Each row is a point on a landscape with many peaks, with its height.
From any point a climber steps to the highest of the 2 points nearest to it. It stops when none of these is higher. Distance is the straight distance between rows; heights are no part of it.
Q_947 h=344: [ 95 183 179 179  94 112  71 161 132 106 205  30 166 104 116 101  64 167
 121 154  80 188 113 165 160 146  99 107 131 166 120 109 138 171 192  69
  75 127 112 127 145 113 104 159 143 107 147 162]
Q_135 h=579: [ 95 113 114 107 170 120 149 163  94 106  67 184  85 126 136 127 187 122
 156 154 142  78 161 119 142 122 157 172 141 137 147 176 123  72  96 147
 148 110  69 130 125 141 163 131 160  83 127 148]
Q_162 h=332: [131 160 165 171  93 114 115 122 148 107 189  23 175 131 126  98  62 170
 133 119  94 201 126 138 143 135  93 104 140 155 118 113 151 188 190  79
  70 118 158 121 150 110 108 155 123 134 142 147]
Q_688 h=391: [107 167 146 155  92 120  76 139 118 155 165 112 125 140 126 118 116 142
  98 176  49 148 137 134 149 188 125 105  90 111 114 133 175 172 142 104
  91 157 104 148 131 109  86 193 147 100  95 155]
Q_594 h=320: [150 155 150 159  75 111 135 107 150 106 157  35 150 155 139  88  85 161
 142 120  99 220 150 107 154 116 100 104 141 156 106 125 177 201 166  91
  62 113 152  94 153  93 116 143 124 125 130 126]
Q_840 h=616: [ 88 136 148 123 121  98 132 204 117  62 120  99  88  72 170  86 184  96
 145 160 118 126 111 100 134 116 135 135 131 196 106 173  87 109 113 143
 137  97  33 144 140 129 121 172 135  61 124 174]
Q_566 h=518: [115 137 116 103  96 112 120 142 132 135 113 157  92 135 156 113 166 101
 128 146  93 107 141 109 108 155 163 127  91 122 118 166 131 130  85 145
 158 154  96 148 121 131  97 186 133  93  94 136]
Q_404 h=571: [163 107 115 101  68 106 173 104 178  81 137  69 145 117 196  53 187  70
 176 101 158 137 173 111  92  90 129  62 116 162 101 174 136 174 116 103
 164 122 145 134 138 122  84 160 108 126 118  97]
Q_586 h=524: [155 105 103  73 118 107 151 134 140  88 117 164 108 111 144 115 171  59
 147 113 175  89 125 119  77 107 127 115 124 141 131 147  84 112  95 158
 203 133 125 141 126 146 118 120 103 116 114 109]
Q_440 h=325: [147 122 107 122 136 144 102  84 113 187 123 217 123 169  99 169 109 119
 112 139  99  96 134 113 134 165 130 155 110  75 159  97 139 116 104 115
 156 186 160 131 102 141 130 118 126 166 118 118]
Q_242 h=374: [113 174 143 120  86 131  85 150 138 137 154  85 106 118 141 136 103 122
  84 151  68 179  72 107 119 170 120 130  87 143  89 129 106 169 130 162
 100 134  82 160 126 117  89 187 111  88  77 166]
Q_569 h=365: [136 146 120  95  87 126 100 119 161 150 156 129 122 112 150 146 118  73
  88 116 103 128  74 116  75 152 124 114  76 124  96 113  84 145  95 181
 174 146 117 161 112 135  61 164  88 116  84 136]
Q_471 h=252: [154 127 142 136 149 144 139 101 122 149 105 106 130 161  97 156  88 198
 124 124 130 180 132 126 154 120 121 172 157 125 138 116 160 144 133 128
  60 110 163 100 150 108 184  99 144 146 157 114]
Q_380 h=483: [110 154 115  91 142 149 103 148 114 142 105 172  78 129 115 163 135 124
  97 148 103 130  83 111 124 166 139 185 108 121 119 142  84 117  82 190
 135 137  85 144 111 135 134 154 131  86  98 166]
Q_910 h=404: [126 169 152 155  94 127 100 118 124 145 140  87 113 158 120 121  91 175
 117 165  67 181 150 113 160 171 121 132 116 119 112 133 180 172 138 107
  57 147 123 121 130 109 120 172 143 105 115 149]
Q_458 h=283: [120 125 141 160 173 158  92 110 107 165 157 143 161 129  75 170  65 182
 105 133 133 108 108 173 148 149 104 154 126 106 165  70 144 104 170 113
 101 130 165 128 110 148 155  80 141 178 156 124]
Q_593 h=98: [100  97 122 135 128  89 149 159 117 104 113 147 127 103 150 100 183  99
 158 137 149  68 163 143 115 110 159 105 130 128 139 161 141  78 118 109
 171 121 105 141 123 140 105 131 129 118 139 139]
Q_482 h=244: [166 135 118  86 115 148 128  92 153 150 125 134 125 144 110 158  94 101
 100  89 124 157  97 120  97 130 112 135 118 111 113 100  90 162 108 166
 149 150 163 130 128 124 115 120  93 141 100 108]
Q_487 h=400: [100 137 165 178 149 119 101 175 127  98 194  47 177  59 107 130  89 154
 119 121 150 136  58 183 137 117  88 101 134 177 121  89  86 120 200 121
  96  69 116 141 130 129 122 123 110 141 143 161]
Q_350 h=307: [145 146 137 144  58 110 132  96 158 126 142  63 143 167 150  91 105 135
 136 119 102 192 161 106 147 126 120  98 114 130 107 136 173 191 144 102
  84 137 152 119 137 108  92 164 124 130 114 120]
Q_174 h=469: [115 149 118  92 162 166 121 143 113 141  85 156  78 134 107 173 128 155
 100 138 108 158  84  98 148 148 129 202 123 132 118 143  87 132  77 199
 113 115  84 126 123 120 173 150 141  78 114 158]
Q_420 h=341: [ 85 141 133 132 138 121  98 173 120 132 154 116 125  76 129 137 131 115
 100 139 112 115  64 142 114 153 127 130 114 144 110 127  82 102 131 159
 129 102  85 160 125 130 102 149 121 111 111 160]
Q_285 h=149: [105 107 134 147 133  94 168 191 140  69 142  76 143  64 172  70 188 103
 173 121 178 101 126 135 111  64 130  67 151 184 121 151 113  88 160  98
 156  69  96 128 140 138 118 123 115 114 139 142]
Q_21 h=417: [148 172 145 130  91 146 101 103 137 147 132  79 117 176 109 131  69 190
 102 139  79 227 133  88 159 163 112 141 134 121  93 123 160 214 126 140
  43 133 135  98 134  96 134 165 144 108 103 121]
Q_713 h=239: [171 124 108  99 118 153 141  74 167 131 135 128 146 143 118 145 109  87
 119  69 160 150  98 128  85 109 108 105 125 116 124  89  92 165 122 151
 171 146 183 118 134 125 125  93  88 165 124  88]
Q_518 h=405: [171 100 115 114 149 141 164  91 137 121 109 131 143 150 125 130 120 111
 139  89 178 134 143 129 110  78 116 114 166 122 158 105 124 131 141 110
 149 128 180 106 146 128 159  62 114 167 159  88]
Q_276 h=289: [116 151 167 173 131 134 109 112 109 167 165 105 157 149 113 133  83 194
 119 163  89 142 144 168 165 177 122 137 125 111 149 109 180 140 157  85
  67 143 159 129 133 127 124 145 158 155 148 134]
Q_729 h=435: [145 131 115  78 146 136 165 152 126  80  93 114  96 113 151 114 171 115
 155 115 185 139 125 106 107  80 131 150 156 167 121 165  86 114 108 174
 150  97  99 122 153 123 165 126 122  99 126 120]
Q_388 h=364: [125 144 150 146 175 166  99 134 120 137 168  88 168  93  78 181  62 185
  95 105 155 167  46 166 138 123  85 157 139 140 129  70  92 135 175 158
  73  87 150 125 122 137 169  89 114 165 136 133]
Q_473 h=275: [144 131 128 137 181 164  95  93 110 175 151 175 149 141  60 197  58 157
  96 127 131 119  78 146 144 153  96 158 136  86 161  56 109 121 145 132
 114 153 172 116 106 139 162  66 115 196 136 111]
Q_640 h=648: [ 78 112 129 131 169 118 140 195  89  94  85 154  97 100 148 117 200 111
 147 149 141  78 148 121 152 103 156 155 141 158 129 180 120  64 114 142
 140 104  46 135 121 135 145 130 159  86 143 174]
Q_475 h=599: [145 120 103  97  93 105 161 110 134 106  91 150 100 153 175  87 184 103
 162 138 133 113 200 105 118 121 161 125 116 117 132 188 150 134  86 115
 158 153 128 130 133 125 111 160 137 102 117 103]
Q_263 h=315: [122  83 126 140 156 112 148 144 136  96 121 153 160 104 119 114 152 118
 144  98 216  65 135 148 112  58 126  83 160 132 146 118 125  56 166 106
 166  92 146 112 112 157 147  49 118 170 157 119]
Q_56 h=311: [132 138 122 144 156 147  94  88 107 197 138 179 138 156  86 169  86 164
 117 147  94 105 143 135 156 169 135 154 118  82 157 102 165 116 122 102
 107 167 165 127 109 130 146 119 155 161 147 121]
Q_770 h=653: [101 148 149 120 127 109 123 198 132  77 135  87 101  63 157 108 161 100
 125 140 124 143  72 112 125 116 117 128 137 208  92 153  65 122 131 160
 121  85  41 143 138 122 126 159 119  69 118 185]
Q_342 h=512: [187  97 114  94  71 126 184  66 157 112  86 118 118 178 181  73 161 101
 167 111 155 142 213 100 118  97 152  96 117 120 127 176 168 178  90 113
 151 156 172 107 150 114 118 140 137 124 137  63]
Q_133 h=299: [121 142 150 153 139 146 113 107 101 183 140 140 126 163 100 151  92 191
 121 164  87 135 143 138 168 171 129 160 125 100 151 115 178 128 128 101
  72 153 150 124 122 127 149 140 166 136 138 133]
Q_558 h=649: [169 138 119 102  85 138 154  82 146 133 105 102 116 180 137 124 108 160
 118 118 121 196 152  92 137 131 134 150 127 115 110 141 150 187  99 147
  92 136 156 101 134 103 138 132 134 122 120  89]
Q_638 h=304: [ 82 129 151 185 142 118  89 155 117 144 200  94 190  85 111 125  88 158
 121 146 123  86 103 194 137 159 118  90 118 109 146  77 135  97 191  86
 120 114 147 151 116 145  82 133 144 177 156 140]
Q_168 h=539: [128 127 114 109  79  90 129 127 146 129 132 137 120 124 167  97 172  66
 132 134 101 107 153 124  91 138 154  91  85 122 111 165 142 139 101 127
 173 155 120 159 126 130  62 184 107 121  98 124]
Q_121 h=368: [131 155 129 104  94 133 105 132 151 132 147 110 112 120 135 148 108 103
  90 124  94 160  73 112 100 150 132 130  85 133  95 132  99 151 116 178
 130 127 115 152 133 125  97 165  97 112  92 146]
Q_53 h=474: [108 138 134 129 138 122 143 155 112 119 107 123 106 128 124 127 145 148
 135 141 120 138 136 124 144 129 133 172 128 144 125 157 133 108 119 141
  99 122  91 125 133 120 147 138 139  95 129 152]
Q_658 h=285: [117 160 133 143 139 151 106 113  99 183 117 158 102 173 109 155 105 191
 113 166  66 149 153 116 171 190 142 176 112  92 124 137 172 137 103 125
  67 150 130 119 129 114 147 170 168 106 125 148]
Q_978 h=587: [171 136 108  99  57 147 129  46 187 155 142 106 152 162 142 123  99  90
 115  73 114 172 137 116  98 134 116  85  84 104 111 117 128 206 116 150
 142 165 186 134 127 114  80 137  94 161 108  79]
Q_617 h=63: [127  93 118 130 170 121 152 139 107 115  86 194 123 139 130 132 162 124
 150 137 168  68 166 131 141  98 153 136 158 120 167 137 146  61 130 115
 151 130 126 107 119 147 162  76 137 142 156 119]
Q_580 h=350: [113 128 115 119 128 118 114 140 138 132 151 135 136 104 121 147 129  95
 107 112 134  99  83 143  98 140 126 122 116 122 125 110  92  96 130 156
 159 117 120 152 116 141 103 121 101 141 110 140]
Q_781 h=555: [169 113 109  80  64 121 157  80 158 123  90 144 108 172 163  97 156  96
 150 120 132 133 182  99 107 119 149 111  98 112 114 170 149 171  80 141
 161 164 148 126 129 125  93 157 122 115 107  79]
Q_394 h=687: [155 134 130 111 107 129 146 104 137 126 100 119  98 169 145 116 132 148
 141 135 112 180 171  95 136 130 139 149 127 118 110 167 156 163  98 139
  98 129 130 107 143 106 137 152 146 105 119 117]
Q_609 h=534: [103 102 110 145 165 119 117 160 120 101 148 161 152  70 109 135 142  95
 117 115 189  63  79 151 107  94 122  93 132 136 128  99  86  55 161 144
 189 101 113 136  99 152 123  80 105 157 133 133]
Q_900 h=359: [123 130 106 107 108 118 113 124 140 142 140 174 124 126 130 148 131  81
 103 117 119  95  96 126  91 156 137 132  93 112 121 114  85 111  94 161
 181 156 117 153 108 145  82 136  98 121 104 140]
Q_855 h=500: [111 146 115  84 117 134 108 144 120 155  96 186  72 136 149 148 161 101
 106 154  88 106 129 107 122 174 155 159  93 109 113 161 104 118  70 168
 159 156  80 152 106 137 106 181 126  73  89 147]
Q_295 h=84: [ 99 101 120 140 144 101 139 145  98 134 107 172 121 136 134 110 176 113
 160 146 130  62 178 139 145 119 158 128 133 111 155 150 161  74 117  94
 158 135 115 134 122 139 124 122 143 128 145 135]
Q_432 h=788: [ 91 114 141 140  91  73 115 180 141 105 160 110 134  71 172  86 178  66
 138 153 107  89 120 142  98 134 152  75  92 146 106 150 114 109 133 102
 178 120  83 171 126 138  59 179 110  96 108 152]
Q_758 h=21: [167 111 119 102 173 175 150 104 120 129  75 163 103 148  95 169 106 155
 112 100 177 165 109 106 136  88 112 177 184 120 151 104 102 131 125 165
 119 121 160  89 152 127 223  47 129 139 147  93]
Q_319 h=377: [ 96 158 174 180 156 127 104 173 108 105 185  43 168  77 102 137  71 184
 114 132 127 164  74 173 157 123  82 130 143 175 125  87 108 131 198 111
  65  86 117 124 140 120 146 120 124 138 151 170]
Q_368 h=255: [142 157 107  89 104 161  98  87 133 189 107 177  99 181 108 179  89 149
  89 143  74 156 126  95 140 182 139 170  89  85 125 127 136 167  83 166
 116 177 142 126 112 119 125 155 135 110  88 122]
Q_427 h=338: [132 109 127 153 157 135 113 125 130 131 162 144 175 110  91 148  88 132
 111 102 173  95  95 172 110 116 105 102 139 120 151  62 122  97 174 109
 143 114 170 130 108 148 134  71 109 189 148 117]
Q_530 h=621: [182 135 120 101  84 159 148  44 155 163  99 107 132 196 116 143  72 159
 109 108 107 199 154  98 131 142 128 133 119  89 117 109 167 204 101 152
  87 149 190 100 134 103 136 119 135 156 124  77]
Q_762 h=551: [129 118 101  88 135 129 144 131 112 127  58 206  67 160 140 130 183 117
 147 153 131  92 181 102 137 136 162 182 132 113 146 176 124  99  71 144
 157 145 100 120 126 144 150 136 137  83 128 128]
Q_71 h=337: [111 132 129 136 204 177  96 138  81 164 106 194 122 133  70 194  97 196
 105 147 126 116  97 141 172 149 121 193 148 125 155 102 123 102 136 152
  86 126 118 116 112 142 205  86 164 135 152 146]
Q_35 h=336: [143 114 101 112 147 131 117 101 119 155 114 204 118 146  96 172 119 107
 107 119 117  93 111 122 124 142 123 145 121  93 155  90 107 112 116 135
 159 170 138 124 108 152 124  91 105 164 117 106]
Q_954 h=715: [ 83 116 138 157  89  69 123 179 129 100 146  94 145  97 167  75 179  90
 149 153  88  95 169 139 120 136 154  81 113 138 127 155 160 109 144  66
 156 136  87 153 142 130  66 170 126 109 127 155]
Q_470 h=269: [157 142 130 122 156 167 116  86 126 178 126 168 115 161  76 194  70 166
  96 123 118 150  94 129 144 154 121 179 137  98 154  70 119 146 123 135
 108 157 171 105 119 135 171  73 127 172 128 103]
Q_622 h=504: [ 96 134 136 155 126 101 137 172 114 112 120 109 121 119 144 104 166 129
 148 149 101 128 153 127 147 128 144 139 136 141 123 166 148 102 125 101
 115 123  83 136 128 119 116 157 142  98 132 160]
Q_75 h=249: [156 156 106  84  95 158 112  77 155 169 116 154 112 165 112 175  84 127
  86 114  95 159 104 104 111 162 124 148  97  90 113 108 107 183  87 171
 140 183 149 132 121 121 114 139 111 131  89 105]
Q_917 h=430: [173 110 122 122 125 133 165  81 142 122 103 114 133 161 130 119 123 131
 137  95 155 156 153 126 113  92 136 122 150 124 138 121 143 147 122 120
 118 132 181 109 150 117 153  98 119 146 159  87]
Q_155 h=369: [150  89 111 121 152 126 159 120 137 107 113 155 150 116 121 128 153  93
 143 102 189  93 136 141 100  77 123  98 159 131 149 100 113  97 143 128
 178 118 160 123 130 144 148  65 109 160 147  99]
Q_92 h=290: [101 155 128 141 128 136  70 128 110 190 156 184 122 128 109 158 120 113
  95 167  65  82 109 145 122 197 150 136  86  69 130 110 126 107 112 125
 146 173 118 157 105 135  89 168 149 115  99 159]
Q_196 h=635: [ 75 136 133 151 184 159  85 157  79 155 126 180 124 106  98 169 125 149
 111 165 114  73  89 139 160 171 139 173 120 113 134 116 110  80 126 149
 103 119  79 147  96 137 149 122 167 113 141 173]
Q_950 h=626: [ 73 104 131 164 170 117 117 179 102 111 146 133 143  72 115 119 148 130
 122 127 169  61  95 156 131 104 129 100 138 150 129 117 109  56 164 133
 143  91  91 144 111 138 131 102 135 129 145 158]
Q_253 h=611: [135 120 135 125  63  77 149 141 165  81 148  67 143 104 190  58 179  71
 171 122 117 139 163 124 102  98 133  69 110 171 108 169 140 158 134  82
 159 129 110 136 145 121  71 178 109 108 108 126]
Q_286 h=210: [124  95 128 137 140  86 187 164 109  79  95  95 106 132 172  75 185 140
 190 141 153 117 208 115 155  74 146 121 170 163 138 189 165 109 128  86
 123 110 116 100 155 118 152 120 150 106 162 129]
Q_60 h=583: [ 72 150 138 163 170 145  85 180  74 157 127 161 113 107 124 133 150 150
 123 179  82  84 122 149 168 175 151 162 114 116 131 139 127  92 123 111
  92 124  62 148 122 114 134 159 178  91 129 189]
Q_537 h=543: [ 82 144 144 148 130 117  99 159  95 144 132 144 103 125 138 126 150 137
 122 178  68 103 147 136 149 167 150 137 115 114 122 155 148 107 117 107
 103 139  77 145 125 119 113 172 155  88 119 171]
Q_979 h=498: [136 105 108 109 160 121 133 148 132 100 128 166 131  86 112 146 136  77
 114 106 197  78  71 132  87 102 107 108 141 129 131  96  63  76 132 161
 198 114 115 127 104 154 129  73  98 145 123 119]
Q_521 h=292: [140 119 138 155  88 101 146  93 150 134 134  88 160 161 149  95 127 132
 139 129 106 152 175 128 132 128 136  99 118 113 135 135 190 165 151  89
 113 140 170 126 135 108  92 152 131 153 135 116]
Q_908 h=382: [104 170 145 144  73 109  87 150 136 134 151 100 116 123 147 102 127 108
 103 159  57 152 126 114 132 173 127 101  93 133  98 145 138 170 127 122
 112 156  96 149 126 113  80 196 128  89  81 156]
Q_621 h=310: [117 125 150 153 201 170 120 132  83 156 104 160 121 137  86 166 110 211
 124 155 142 128 131 136 187 133 124 198 150 126 159 113 147 105 139 137
  60 104 114 102 124 128 204  91 173 131 171 143]
Q_91 h=29: [148 109 123 108 163 143 149 128 116 121  84 163 109 140 104 157 127 138
 131 112 173 130 126 119 126  96 130 161 163 122 152 124 119 103 118 151
 120 125 134 104 140 139 194  61 131 134 147 104]
Q_751 h=463: [200  96 113  96 105 143 180  60 153 122  83 124 119 171 151 106 135 116
 154  96 169 159 188 110 124  92 138 123 150 119 136 141 144 183  97 129
 135 153 189  97 150 111 149  98 130 143 155  58]
Q_39 h=248: [126 107 136 150 120  93 167 133 121 107 121  97 134 135 158  84 163 134
 180 127 138 131 197 124 137  98 143 109 151 138 138 156 171 121 136  72
 121 121 140 121 146 119 121 137 135 132 152 126]
Q_377 h=165: [ 71  94 130 172 168 101 144 175  94 108 126 130 142 107 123 100 156 153
 164 144 153  67 171 156 163  98 154 112 160 131 143 143 162  62 171  74
 129  94 100 138 123 144 146  98 154 144 183 154]
Q_230 h=202: [134 112 128 156 139 115 154 124 153 110 159  81 185 103 132 108 128 123
 143  88 169 129 113 162 107  92 108  87 146 147 132 102 123 118 178 106
 139  93 167 128 140 132 123  94 101 175 149 117]
Q_436 h=44: [110 100 126 135 186 144 133 141 102 123  95 177 126 132  95 140 132 146
 133 128 174  94 135 132 150  93 134 149 162 126 159 122 133  67 149 120
 134 121 119 108 115 149 190  53 145 157 157 129]
Q_452 h=312: [134 128 114 128 119 128  95  91 116 203 128 216 133 172 114 159 116 108
 126 155  77  72 172 124 129 180 144 127  95  58 159 102 168 119 101  89
 156 202 162 139  97 141 106 143 143 148 119 121]
Q_631 h=242: [135 145 148 158 140 140 131 117 119 135 146  82 134 144 107 132  82 200
 126 129 117 189 127 129 163 127 113 148 155 144 129 118 155 156 160 111
  49 110 155 109 150 115 148 120 143 132 146 137]
Q_924 h=353: [155  90 116 145 169 133 123  99 129 133 142 171 159 117  87 167  98 105
 107  98 168  94  90 149 112 111  93 104 140 102 150  51 102 101 161 122
 167 144 166 126 104 149 132  43 101 204 136 101]
Q_726 h=160: [ 79  92 137 157 161  90 158 194  89  82 103 113 122 117 153  83 188 142
 181 147 139  91 193 139 176  78 147 114 164 153 134 169 167  74 157  73
 124 107  81 114 139 127 145 116 148 112 165 156]
Q_803 h=351: [178  94 105 102 145 132 145  83 128 137  95 205 112 157 116 158 128  93
 127 108 139 102 132 112 117 123 116 137 152  91 159  90 106 130 110 125
 170 175 162 113 118 141 139  64 105 173 129  75]
Q_904 h=752: [ 73 114 132 151 168 115 124 186  97 104 117 142 117  87 125 128 168 121
 135 141 145  80 112 150 142 120 140 134 134 149 127 149 108  70 132 141
 142  95  56 140 119 136 131 128 138  98 136 171]
Q_80 h=652: [153 113 106  92 139 135 162 103 112 134  53 200  77 185 130 135 163 134
 156 150 133 115 200  91 153 124 159 184 139  96 154 168 158 115  68 124
 138 158 131  94 127 126 188 118 154 103 138 100]
Q_40 h=499: [152 103 100  83 154 128 146 143 127  87 106 189 103 100 137 145 161  59
 128 105 192  75  94 111  84 103 118 118 142 128 137 120  54  86 113 175
 210 132 106 131 115 157 133  90 100 124 119 106]
Q_964 h=284: [ 93 168 136 135 137 159  65 133 104 208 152 182 107 142 117 172 110 146
  89 182  56 107 113 138 147 215 135 155  79  73 119 116 136 123 107 142
 109 154 116 151 108 131 116 176 164 101 100 167]
Q_423 h=267: [131 157 118 110 109 153 110  97 120 197  93 184  80 190 117 158 117 159
 111 167  66 150 160  95 158 187 156 177 103  82 124 148 167 154  75 142
  97 169 134 117 109 119 146 178 154  91  96 129]
Q_738 h=357: [118 156 143 126 183 177  99 117 106 156 145 118 135 115  71 197  60 192
  84 119 134 168  55 153 143 146  98 174 133 143 130  89  95 138 147 176
  73 104 131 124 128 126 172 107 130 140 129 151]
Q_533 h=181: [127 109 130 144 138 102 157 160 142  89 148  86 155  90 145 108 150 106
 144  99 182 114 109 147 103  84 113  91 148 164 111 130 105  97 164 124
 147  73 129 134 140 130 126 109 106 142 141 134]
Q_447 h=274: [124 120 136 157  97  97 146 119 128 131 123 120 142 147 149  97 142 126
 155 138 102 118 197 132 137 128 151 101 127 111 140 156 195 130 130  74
 120 148 149 131 135 125 101 152 136 136 139 129]
Q_606 h=358: [ 92 166 174 184 133 126  88 170 109 106 184  48 158  95 105 114  74 193
 125 150 113 178 101 155 174 132  93 135 143 173 114 114 127 157 189  88
  53 108 104 117 146 111 139 141 148 103 153 174]
Q_568 h=451: [127 163 126  92 114 156 112 127 124 146  94 136  73 157 121 156 109 165
 100 146  80 190 103  83 156 167 129 200 121 118  92 160 121 162  74 199
  92 118  93 105 126 113 151 167 144  73  87 146]
Q_692 h=119: [109  92 127 141 125  87 170 172 128  72 124 106 137  99 170  70 193 102
 175 119 165  84 171 141 113  80 148  83 148 151 131 165 140  90 144  92
 172  97 108 130 142 141 101 128 112 127 139 127]
Q_808 h=575: [163 146 118  94  62 146 125  74 187 136 142  86 138 149 165 114 108  92
 109  92 114 186 117  95  96 131 115  86  88 128  87 142 131 214 112 164
 128 145 151 134 132 115  75 173  96 135  76  99]
Q_842 h=293: [104 139 149 167 152 133  93 125 112 159 180 118 178 118  97 147  84 171
 116 145 107  99 127 179 150 161 119 117 125  99 149  90 165 110 173  87
 106 130 160 139 118 134 108 124 144 171 155 138]
Q_995 h=468: [ 92 146 151 170 114  98 116 170 116  99 160  76 136 105 136  93 132 139
 134 140  99 151 128 138 146 133 123 119 142 171 115 139 127 134 159  87
 100 109  86 139 148 115 122 150 134  98 136 169]
Q_998 h=370: [183  87 112 129 153 133 142  71 134 139 118 183 146 139 102 164 111  88
 119  81 153 109 109 125 107 104 100 113 151  95 160  65 103 137 142 120
 173 168 176 114 115 140 136  51  92 205 128  75]
Q_573 h=431: [145 172 133 118 103 156 122 110 122 147 106 112  88 167 118 149  95 190
 106 147  74 216 134  87 168 167 132 171 128 122  96 147 158 194  93 163
  55 127 110  88 126  95 151 166 161  91  96 123]
Q_271 h=218: [163 118 125 130 135 137 166  99 173 106 153  85 187 114 129 113 126  94
 139  66 190 144 102 149  86  66 108  81 155 145 132  94 105 146 158 123
 154  91 194 125 143 119 133  87  89 164 143  95]
Q_464 h=229: [ 93  84 136 180 172 113 147 158 107 105 131 136 168 111 124 108 149 143
 153 127 190  68 157 157 145  74 139  95 162 133 149 122 167  59 176  80
 147  94 141 115 116 147 149  68 138 167 173 133]
Q_221 h=614: [186 141 129  95  74 162 171  80 157 119 106  56 116 172 150 107 103 156
 143 103 128 241 141  78 137 109 114 130 157 137  84 148 152 220  94 157
  71 114 149  83 155  92 147 137 146 116 114  74]
Q_212 h=261: [165 132 135 128 137 157 133  79 129 166 104 142 126 169  91 162  80 170
 114 118 122 172 126 112 148 139 127 178 138 109 139 106 147 150 121 135
  91 141 176 104 141 116 172  92 134 150 143  96]
Q_454 h=533: [165  98 114 107  99 105 183 114 159  84 113  85 141 122 181  75 188  91
 182 101 181 128 173 126  82  73 134  83 143 158 123 174 129 152 117 112
 167 117 150 120 151 130 115 134 116 124 137  91]
Q_598 h=561: [137 147 120 115  64 115 123 104 171 117 141  98 137 135 160 102 132  85
 119 105 105 154 136 110  96 138 135  91  90 128 100 142 134 170 123 135
 142 139 139 157 128 124  71 177 101 122 100 110]
Q_662 h=433: [ 86 132 146 177 138 102 111 182 123 107 183  74 158  74 121 106 117 136
 126 123 126 124  99 163 129 129 112  98 133 152 117 114 121 110 174 105
 121  96 105 149 133 138 106 133 116 138 139 163]
Q_38 h=601: [185 125 116 102  84 158 140  33 180 166 119 139 151 184 123 142  80 118
 107  79 111 173 143 104 112 134 123 118  99  87 119  99 137 211 111 152
 132 177 196 120 128 124 105 120 111 169 109  81]
Q_534 h=612: [153 112 114 111 119 133 158  97 122 140  71 155  87 181 131 131 144 154
 153 138 112 147 195  93 155 127 159 171 137 109 137 160 169 132  76 123
 103 133 139 101 131 114 165 135 157 107 137 107]
Q_584 h=493: [176 107 104  82 127 141 188 124 155  78 120  88 136 103 164  87 171  81
 172  94 206 141 133 123  79  60 118  89 161 173 123 153  96 147 120 140
 174  95 156 120 155 123 150 111 107 127 140  83]
Q_832 h=550: [160 108  98  78  94 100 157 123 147  95  96 160  97 132 173  91 193  63
 155 120 159  86 164 118  81 111 141 118 114 131 127 175 109 127  83 137
 202 155 119 139 129 142 101 150 115 115 119 102]
Q_186 h=321: [106 109 138 179 146 118 109 136 138 126 190 117 191  91  97 131  90 134
 117 114 156  73  94 178 115 127 120  80 130 121 141  69 129  95 193  99
 148 105 171 144 104 156  96  94 107 193 157 113]
Q_670 h=658: [102 130 146 153  72  74 127 170 148  90 158  75 147 105 172  60 159  99
 149 133  90 135 163 129 124 117 136  71 121 159 114 167 157 141 150  62
 140 126  98 142 140 113  70 175 108 107 119 147]
Q_299 h=230: [182 115 106 103 125 143 150  79 175 115 148 104 172 121 130 129 111  65
 129  61 179 145  97 142  69  79  92  80 147 140 138  79  73 158 148 137
 183 115 200 124 132 123 125  79  82 167 129  80]
Q_502 h=376: [121 138 141 151 159 145 124 138 137 118 176  60 181  86  96 144  81 160
 112  94 169 150  62 166 120 104  86 111 136 154 126  79  96 119 183 140
 103  74 156 141 137 129 157  96 104 162 133 140]
Q_478 h=688: [ 69 127 143 163 195 143  77 158  84 151 150 163 147  91  92 149 116 148
 105 153 135  55  95 171 155 158 130 133 125 118 148 101 129  71 150 124
 116 112  95 147 101 140 135 116 162 143 155 160]
Q_392 h=298: [100 134 113 132 127 129  86 125 108 198 127 208 116 147 126 153 138 112
 124 170  70  56 148 125 131 196 158 135  87  65 143 119 156  88  96 104
 165 185 130 153 106 135 106 168 159 122 105 143]
Q_328 h=460: [170 118 100  59 133 149 182 149 139  60  95 104  97 106 155  93 179  85
 161 103 205 133 124 108  87  65 111 127 169 183 118 172  78 136  94 174
 167  99 125 119 161 123 172 114 122 101 127  94]
Q_462 h=349: [109 150 130 128 184 185  88 123  99 168 139 165 130 124  74 207  71 187
  92 139 125 134  70 138 157 163 109 194 130 122 143  85 101 113 134 169
  83 127 123 120 117 144 183  98 144 143 138 145]
Q_500 h=696: [122 135 131 102 110 108 136 174 152  78 148  88 107  65 173 100 162  79
 139 124 152 130  67 113  88 111 116 106 118 192  95 157  57 121 118 161
 158  87  82 149 136 135  98 160  98  85 101 143]
Q_10 h=448: [128 121 131 108 151 128 153 156 118  96 100 109 102 116 143 124 156 130
 144 124 144 147 121 114 121 105 126 158 147 158 119 153 101 113 108 162
 115  96  99 120 145 122 154 141 133 101 126 145]
Q_918 h=731: [124 124 118 112 102  99 139 158 153  92 144 116 111  79 172 100 174  66
 139 121 139 105 106 126  74 123 134 104 100 157 101 153  91 113 111 143
 187 103  96 163 129 139  77 163 104 102 110 140]

For each start below, name the point where the climber stops.
Q_758: Q_998
Q_584: Q_432
Q_263: Q_475
Q_471: Q_998
Q_121: Q_394
Q_380: Q_394
